Each row is a point on a tangle of strands that fork and nearly touch. The rows are in no order.
Points whose rows are less than 63.6 apart are linked; no others are. Some points are linked to none.
z_393: 25  -4  -9  -19  -2  32  -5  -11  -9  7  -24  -5  1  17  6  -14  -19  -21  -31  -19  -4  3
z_62: 10  -26  2  -28  0  21  -16  -2  -14  -1  -3  -15  8  3  -6  -10  -23  -6  -26  -26  20  10
z_449: -13  4  -25  -11  -23  21  -27  13  -12  -53  23  -14  15  0  11  23  1  1  2  -17  18  36
z_679: 1  -6  -23  -2  14  6  17  -19  56  21  15  -17  5  -28  -3  1  -5  18  -23  6  9  -21
z_411: 1  -14  -27  -18  -8  17  9  -4  56  2  22  -24  7  -15  -20  -3  -20  11  -30  -19  18  -18
z_299: -27  19  -4  -27  7  21  -6  -5  -23  -7  -17  16  -17  10  -9  4  -4  -7  14  -4  -11  2
z_105: 11  6  8  -10  -23  -10  0  -1  -8  -3  -23  20  -3  22  -11  -40  5  -11  -12  -7  -37  -26
z_757: 22  4  -21  -22  -35  8  -25  9  8  -21  8  -5  30  14  11  -10  -18  16  4  -14  -12  13
z_901: 26  -1  1  21  -12  -10  17  15  26  -7  18  -13  11  8  1  -5  -19  -4  -16  3  2  12
z_886: -10  11  2  -8  18  16  25  -14  23  12  -15  -19  -32  -16  -12  -8  -3  -32  -51  7  11  -9
z_309: 14  -25  -19  24  12  12  18  -5  36  42  -7  -5  17  -34  -6  -23  11  7  2  5  1  -32
z_717: -17  -15  22  33  -6  0  -22  10  -39  -9  -7  -17  15  26  24  6  14  -9  17  -3  13  8
z_825: 31  27  25  -30  -15  -18  8  -11  20  -4  21  1  -16  8  -13  -11  -8  8  -13  29  -10  10
z_593: -3  -13  -4  -1  -8  -6  31  3  10  -9  -16  -10  -4  25  18  -21  -3  -2  -39  -26  10  -29
z_578: -6  -4  0  -1  -12  -23  23  1  -3  -14  -24  16  -9  26  1  -29  12  -8  -29  -16  -15  -31
z_446: -42  2  12  32  30  -21  -5  9  -13  -3  -17  -4  -18  16  31  12  17  -25  -18  0  -9  -9
z_91: -26  3  15  -3  -18  -27  -1  11  -1  -28  8  0  -2  33  27  1  2  20  0  -11  -3  -18
z_166: -12  20  -3  -22  14  -33  17  -20  -1  -21  13  10  -24  -24  -30  13  33  4  -47  14  -7  -6
z_613: -35  -12  22  -3  -8  -18  -27  18  -13  -33  18  -13  2  17  14  10  5  14  -3  -8  12  1
z_797: 19  5  -15  15  -2  10  -3  21  -3  3  6  15  17  -8  -19  -6  -11  -9  18  -5  -1  16
z_966: -7  -14  11  -11  22  -19  36  -12  -2  10  -6  6  -21  -15  6  16  9  15  6  4  33  -9
z_75: -1  -1  3  -14  -36  -14  -14  21  -1  -22  32  17  17  26  -10  -10  -24  19  36  -9  -14  -1
z_559: 15  10  5  -19  -6  7  12  -24  26  34  -28  7  -9  -16  -17  -39  21  -3  7  19  -16  -33
z_488: 11  -29  -6  31  24  -11  16  1  18  40  7  8  24  -36  -1  -17  3  8  23  11  3  -15
z_851: 41  5  -11  3  -11  23  -10  -9  23  15  -29  1  19  -18  29  -25  27  19  5  9  -25  -17
z_676: -30  16  9  12  15  -7  8  1  17  36  -11  10  6  -13  -5  -25  -2  -6  26  20  -11  -18
z_693: 11  16  -4  29  -25  23  -4  28  5  -6  4  -3  34  5  -5  -29  -8  -8  31  7  -7  17
z_642: -46  18  16  25  13  6  -8  19  -21  -17  -23  -10  -12  6  34  -1  30  -26  -9  4  -5  0
z_354: -23  35  -8  9  7  33  14  12  36  8  -14  -5  -11  -21  -7  1  8  -8  27  11  15  -1
z_784: 35  -22  -5  -17  5  18  -24  -13  24  23  5  -17  22  -46  -5  -19  -8  18  -14  6  -5  -11
z_896: -6  31  -23  4  20  -9  16  -17  35  10  13  11  -9  -13  -22  1  -12  -18  -23  16  -10  -1
z_514: 13  32  -15  -5  9  -1  -11  -10  41  5  26  1  11  -18  -8  4  -16  4  -29  14  -14  10
z_144: 2  1  9  -27  -21  -29  26  -9  -8  -29  1  23  -25  7  -17  2  24  23  -8  -1  -9  -24
z_639: -49  22  0  7  19  5  -38  15  -9  -1  -1  -3  10  2  -3  -14  -11  -31  -17  1  -16  3
z_827: -13  19  20  7  -32  3  -1  13  -20  -34  19  -2  -14  31  4  24  1  1  30  1  -4  18
z_591: 30  7  15  7  -14  -20  -28  9  -9  6  25  26  11  13  -30  -17  -11  -7  8  14  -29  11
z_116: -16  -1  1  35  -24  19  -2  20  -35  -39  3  -10  11  7  14  14  20  -10  43  1  20  30
z_754: -16  -20  -12  -31  -9  6  3  11  27  -10  25  -18  5  -17  -15  -11  -23  11  -23  -24  32  -12
z_628: -16  29  20  17  2  7  7  7  -13  -16  -20  -9  -16  5  24  15  21  -7  4  15  -4  14
z_376: 12  8  5  -11  -9  16  -3  2  14  9  7  -15  13  -5  19  2  -21  11  37  15  16  21
z_249: 9  3  10  -21  -29  -15  22  10  -6  -39  1  11  -26  0  -6  16  25  22  0  -4  9  2
z_34: 33  -26  10  -8  12  -7  24  -10  -24  27  -22  25  -16  7  -15  -10  1  -5  25  0  8  -2
z_236: 25  -22  -10  -7  15  -30  11  -34  2  10  -10  9  -2  -8  18  -1  30  23  -30  6  -13  -24
z_444: -2  -15  -14  16  26  -27  -13  -9  -8  22  -4  16  12  30  30  1  -8  4  2  -12  -19  -12
z_719: 27  7  -4  -1  2  9  -21  -10  28  27  -4  -4  18  -36  7  -22  6  18  -2  17  -19  -13
z_690: 34  5  -31  -22  -18  9  8  -2  20  0  16  33  0  11  -16  -11  -24  1  33  -12  -12  0
z_389: -6  3  10  -11  -24  8  -41  1  -44  -32  2  0  -3  26  -3  27  15  7  5  -9  -11  9
z_247: -15  -15  32  1  8  -24  -20  9  -18  -1  10  -11  -1  10  -4  -1  0  2  -14  -2  14  4
z_858: 14  7  22  -9  -16  -19  -26  -2  -24  1  -8  22  1  17  -22  -20  8  -7  -7  8  -39  -5
z_162: -23  -8  -6  26  30  -28  8  -9  3  15  -9  0  4  15  28  -1  -1  -10  -22  -4  -9  -21
z_987: 16  -31  1  14  0  -24  26  13  -10  -8  5  -4  -5  -21  0  28  10  9  14  -4  36  17
z_949: -36  22  -31  6  23  26  -27  11  -4  9  -11  10  11  -9  -12  -7  -18  -44  -11  -11  -18  7
z_704: -4  -10  -17  24  -7  21  -2  15  -43  -18  -4  12  11  3  -7  24  9  -8  44  -11  14  34
z_59: -16  7  7  13  24  -34  6  -13  9  35  7  27  2  -8  -7  -17  3  4  40  28  -21  -16
z_112: 12  7  10  7  -30  14  0  25  27  -2  8  -17  30  -9  -10  -30  -7  4  16  9  8  5
z_220: -43  9  18  -10  -12  -18  6  7  -8  -16  -6  13  -10  35  8  -19  -3  11  8  -11  -21  -31
z_821: -20  2  -1  12  19  -9  17  16  21  -6  15  -13  -6  -31  -11  -2  2  -6  -37  -1  23  -4
z_646: 35  -14  -17  5  16  17  29  -10  11  11  -23  -12  -12  -30  2  15  6  1  -39  0  10  0
z_581: -7  28  -5  -28  -2  28  0  -1  -4  0  -7  7  -10  21  -11  -9  -27  -17  12  -6  0  8
z_908: 14  24  -16  -32  -11  15  6  -10  17  9  -1  27  -12  5  -27  -12  -17  -7  13  -1  -12  -1
z_223: 0  -20  12  9  30  2  13  -11  -9  27  -24  -13  -8  -10  6  -6  -8  -19  -30  -1  8  -9
z_568: -3  -8  -8  -9  -30  -5  0  19  -29  -52  0  14  -12  8  -4  24  21  13  -2  -25  8  4
z_48: 40  -31  -9  30  9  -12  6  4  -22  3  -11  3  3  -17  5  40  17  4  -5  -4  20  25
z_300: -38  5  -2  3  15  12  -26  20  9  -1  11  -19  17  -13  -6  -19  -16  -10  -31  -10  1  -1
z_894: -12  -15  13  -38  -14  14  -20  13  0  -20  15  -31  13  -9  -2  -12  -22  3  -20  -18  34  10
z_139: 32  -27  -24  10  11  12  9  -22  66  36  21  -23  13  -37  -3  -11  0  16  4  8  -1  -27
z_763: 13  -11  -27  4  27  -5  19  -11  19  27  14  22  5  -11  -29  -5  -20  -11  7  -2  6  -3
z_269: -17  3  21  -1  7  -30  -9  -16  -21  10  -10  14  -23  26  13  11  9  10  14  9  -28  -20
z_657: -1  5  8  8  13  -21  -31  -22  -8  8  4  -6  -3  19  46  47  10  31  14  14  -6  9
z_384: -11  -7  2  -9  -40  8  -19  8  -46  -41  2  15  -15  35  -7  37  20  12  20  -24  -11  -5
z_750: -20  0  -10  -4  18  -22  14  -7  7  -11  3  -2  -3  -34  -15  2  27  -2  -55  3  3  -17
z_933: 31  -4  -10  13  -37  3  28  22  43  -10  12  -14  14  2  5  -17  -19  -4  7  -2  12  4
z_403: -15  4  -36  3  14  46  -14  14  -4  0  -4  -2  14  -11  -18  -6  -16  -34  -8  -26  12  10
z_630: -5  6  -5  -9  6  7  10  0  -12  -5  -10  16  -18  -1  1  30  3  12  28  -1  5  10
z_261: -20  10  17  17  19  -42  -18  -18  -4  10  1  6  -15  31  29  32  9  17  8  15  -17  -12
z_861: -24  3  -8  7  -3  23  14  12  -30  -17  4  18  -10  0  -2  30  4  -1  59  -10  9  22
z_677: -39  12  11  -29  -17  -13  18  7  -5  -26  2  24  -22  6  -18  -9  14  21  4  -10  -14  -30
z_331: 10  -34  16  3  4  -7  16  6  14  9  14  -42  13  -24  11  2  -18  10  -18  3  28  3
z_623: 10  -20  16  8  8  -7  15  1  -38  15  -10  19  -15  29  -10  3  -11  -18  31  -5  9  10
z_560: 4  14  10  9  -9  0  3  10  22  20  2  7  15  -9  -13  -39  0  -2  22  19  -12  -14
z_271: 22  3  -9  -23  -32  -2  -6  9  17  -12  16  11  13  13  -1  -16  -16  18  26  -4  -5  2
z_684: 22  -16  2  14  -1  -1  27  5  36  -1  22  -37  8  -17  -6  -5  -24  -4  -32  3  19  2
z_525: 14  -32  10  -21  9  6  -11  -4  14  21  10  -37  18  -31  4  -8  -18  20  -29  -1  12  -5
z_915: -12  3  -6  -15  -33  17  -47  -5  -32  -52  19  -14  5  20  8  37  10  12  10  -9  3  31
z_678: 1  -26  9  -9  19  -29  35  -31  -4  12  -9  -6  -14  0  18  6  19  17  -24  3  16  -19
z_845: 15  -20  -11  22  3  -2  -11  17  -29  -17  -12  2  10  -10  0  22  19  -5  -22  -21  9  16
z_624: 20  36  28  -18  -5  -6  -23  -11  0  -1  22  -6  -9  21  -12  8  -17  -7  -14  26  -14  28
z_970: 12  -13  -10  3  3  -4  43  8  4  4  -11  13  -13  -22  -6  7  14  9  17  -1  38  0
z_26: -25  37  9  7  16  7  22  2  19  6  -21  -4  -25  -12  13  3  13  -14  -1  18  6  -2
z_868: -19  -22  1  10  11  -20  -9  11  -13  5  17  2  10  20  18  24  -16  9  33  -13  18  12
z_215: -7  8  -16  -15  28  -10  6  -24  2  23  -4  24  -8  -12  -25  -5  -12  -17  -8  7  -11  -5
z_84: -28  17  -8  12  29  -3  -34  -5  -35  -2  -15  14  -16  0  1  41  16  -19  2  1  -16  16
z_264: -3  -18  11  5  20  -23  -7  -3  -21  15  3  2  0  -8  -17  -3  -2  -11  -32  -5  -2  -1
z_56: 28  7  -9  4  -6  15  -27  -7  13  9  7  -15  32  -18  26  5  -5  16  18  17  -10  27
z_752: 30  -30  -10  10  7  -9  37  -1  5  17  -14  19  0  -13  -8  -13  13  2  14  -7  12  -12
z_594: -42  -3  1  2  24  -1  -7  22  0  -9  17  -12  -12  -20  -20  -12  -3  -30  -37  -6  20  -6
z_428: -15  29  -2  -10  16  0  29  -13  27  3  3  -3  -29  15  -15  -4  -20  -36  -31  4  5  1
z_13: 0  10  31  -6  -22  -6  -10  -3  -26  -6  18  7  -15  40  -8  15  -8  3  32  9  -16  7
z_258: 7  30  36  -29  -26  2  -18  -8  -12  -12  18  -1  -11  33  -7  2  -14  6  10  16  -25  14
z_807: -2  10  24  -5  10  -19  -5  -16  -10  28  -5  22  -10  8  10  -9  0  11  39  22  -27  -14
z_311: 24  -20  -10  33  28  -20  7  -2  -3  34  17  22  15  -21  -14  4  -8  -6  21  7  2  10
z_650: 23  0  -15  21  5  10  -15  3  -22  5  4  16  11  13  -9  19  -6  -12  30  -2  -4  32
z_881: -7  -10  28  10  3  14  -13  4  -45  7  -10  -4  -2  26  -3  -3  -5  -17  26  -5  16  24
z_430: -28  -2  14  14  -43  13  1  17  -28  -44  13  -15  -6  12  16  31  23  10  43  4  11  19
z_282: -2  8  19  -1  -7  0  -45  -19  -31  5  0  -12  5  27  27  37  13  24  30  15  -17  9
z_723: -10  15  2  -8  -8  30  8  13  11  -1  -5  -14  4  -22  1  0  -5  11  39  11  27  16
z_462: 3  12  -24  -8  -20  20  -17  14  0  -33  3  -7  15  5  5  2  -4  -3  -21  -17  -1  19
z_199: 39  -32  -11  14  17  -7  15  -12  -2  9  -26  -4  -1  -17  25  15  20  16  -33  -4  -1  -7
z_530: -14  -14  -12  -8  10  -7  30  -14  18  3  -14  -5  -8  2  9  -14  7  12  -29  -12  15  -35
z_606: 12  -10  -7  14  33  22  17  -20  13  26  -18  -26  -13  -24  4  3  -11  -17  -48  3  1  -7
z_508: 19  8  2  12  0  14  -40  -17  -18  4  -3  -9  22  3  26  20  10  14  14  10  -15  28
z_532: 28  15  3  -3  -18  18  13  -9  19  16  -41  2  -4  -14  10  -36  30  8  -2  11  -20  -27
z_703: 0  5  -18  0  2  52  -9  -5  -8  13  -26  -17  12  13  -1  -21  -15  -35  -14  -15  2  9

A fork is a point with three links. Follow the links from the first point to the second and name the forks in between, in order.
z_679 / z_987 | z_896, z_606, z_678, z_970
z_144 / z_199 | z_606
z_525 / z_446 | z_112
z_581 / z_532 | z_704, z_112

A fork is a point with three links, a tip a point with one. Leave the first point through the second and follow the links. Name the first fork or tip that comes.
z_91 / z_220 | z_271
z_594 / z_300 | z_896
z_560 / z_676 | z_444
z_384 / z_568 | z_606
z_376 / z_56 | z_112
z_62 / z_393 | z_166
